A landscape with many valleys, sampled at points; each row gives a point and its height.
From any point a ball rolls to the lowest of the 6 points nearest to it. It stops when none of these is lower. Distance is the straight distance between rows; heights are no part of it.
Pero: [ -8 -15  12  14  12 -22  25  23 -10  -3   7]  (h 231)
Gufu: [-14  -5  14  -1   1 -10   9  28 -25  -6 -16]  (h 109)
nit: [  9 -20  11  32   1 -20  27  21   8   4  16]  (h 519)
Sof: [-15  11   4  -5  -5   7   3  48 -41 -17   0]  (h 135)
Vevon: [ -8 -18   8  21  16 -21  32  22 -13  -9  12]  (h 237)
lupa: [ -5 -10  -9 -19  -4  -5   2 -25  25   5  10]  (h 247)
mef: [  9 -16   5  35  -6 -12  21  -9   9  11   1]  (h 345)
Mifor: [ -4  -8 -12   0   4  -7  10 -26  13  -2  12]  (h 81)
vikes: [  6  14   5 -26 -13  13 -29 -16  28   8  -3]  (h 98)
nuso: [ 11  25   5 -19  -6  19 -40 -11  21  15  -4]  (h 914)
bemed: [  3  18  -7 -20  10  20 -29   0  -1  -7   8]  (h 73)
nagal: [  2  23  -7   0   6  29 -18  10 -27  -4   1]  (h 139)
pinu: [  9   9  -2 -22 -19   6 -21 -24  33  10  -4]  (h 689)
pili: [ -4 -19   9  31   8 -22  29  25   2  -2  17]  (h 442)
pabuv: [  4   4  -3 -22 -11   1 -18 -18  29   5   2]  (h 678)
Ronup: [  2   4  -9 -12   5  12 -18  -7  -8 -11  -2]  (h 116)
giko: [ -7 -15  13  22   4 -21  22  19  -2   5  -2]  (h 344)
figo: [  4 -14  13  29   0 -20  28  13   8  11   3]  (h 470)
pumem: [  3  31  -1 -23   6  21 -37   5  12  14   5]  (h 171)
mep: [  5  12  -1   2   4  20 -15   3 -23 -11 -15]  (h 186)
Lubul: [  1  11 -11 -11  14  22 -22   2  -7 -10   6]  (h 92)
dazis: [ -4  -7 -10 -16   3   1  -5 -20  13  -7   8]  (h 209)
vebez: [ -2  -9  14  17   2 -12  13   0  -8   5 -14]  (h 365)
pud: [ 13   8 -17 -15 -23 -13  15 -32  47  23   9]  (h 222)
nug: [  2   5  -7 -22   6  11 -21  -5   9  -8   5]  (h 102)
roraz: [  1  -6 -18  -9  -6 -11  12 -24  31  10  21]  (h 96)
gemek: [ 13  -9 -15  33   1  -8  21 -24  13  10  19]  (h 359)
Vome: [  0   1  -6  -2   4  10 -11 -12 -14 -10  -7]  (h 168)
sug: [-14   0   8  -2  -2  -1   6  39 -35 -14 -10]  (h 91)
konip: [  1  -2   9   6  -3   0  -1   6 -20  -5 -21]  (h 296)
puv: [  3  15 -10  -5  11  27 -23   3 -17 -10   1]  (h 105)
dis: [  1 -11  -9  12   3   1  12 -28   2  -1  -1]  (h 189)
fumus: [  0  -9   4  23   1 -10  17 -10  -3  10  -6]  (h 349)
Vonuz: [  2  -6 -12  -7   5   6 -11 -14  -5 -12  -3]  (h 159)
Puza: [  3 -10  -5  27   0  -6  17 -21   6   6   7]  (h 238)
fupa: [-16 -13  11   5   5 -19  22  23 -18  -4  -5]  (h 141)
biv: [ -4   7  14  -2  -3   7  -3  35 -29  -6 -14]  (h 44)
Vofu: [  5   4   0   8   4  12  -6  -2 -21  -7 -18]  (h 286)
fuzul: [  4  -2   1  11   3   1   1 -10 -13  -6 -14]  (h 317)
dud: [  6  -7 -20  13   0 -10  16 -29  18   4  25]  (h 250)
seda: [ -8 -11  13   9   1 -19  16  18 -14   0 -15]  (h 197)
Nudu: [  6   5  -3 -20 -20   1  -6 -30  39  15  -3]  (h 332)
Ket: [-11   0  12   0  -4   0   1  30 -26  -5 -21]  (h 97)
dabok: [  1  15  12   2  -4  16  -7  27 -30  -2 -17]  (h 125)
giv: [  6   1  -8 -18 -13  -8   5 -27  43  16   7]  (h 224)
mif: [  2  19   0 -22   2  15 -34   1  16   5   7]  (h 234)
tifol: [  1   7  -3 -28  -2   9 -23  -8  23   3   2]  (h 494)
suve: [-17  -6   7  -2   4 -10  18  33 -37 -16   1]  (h 107)

For each start below, name the point where the ball stops.
Vome: bemed
fuzul: bemed
pili: biv
vebez: biv
Vofu: bemed
mep: bemed
Vevon: biv
fumus: Mifor
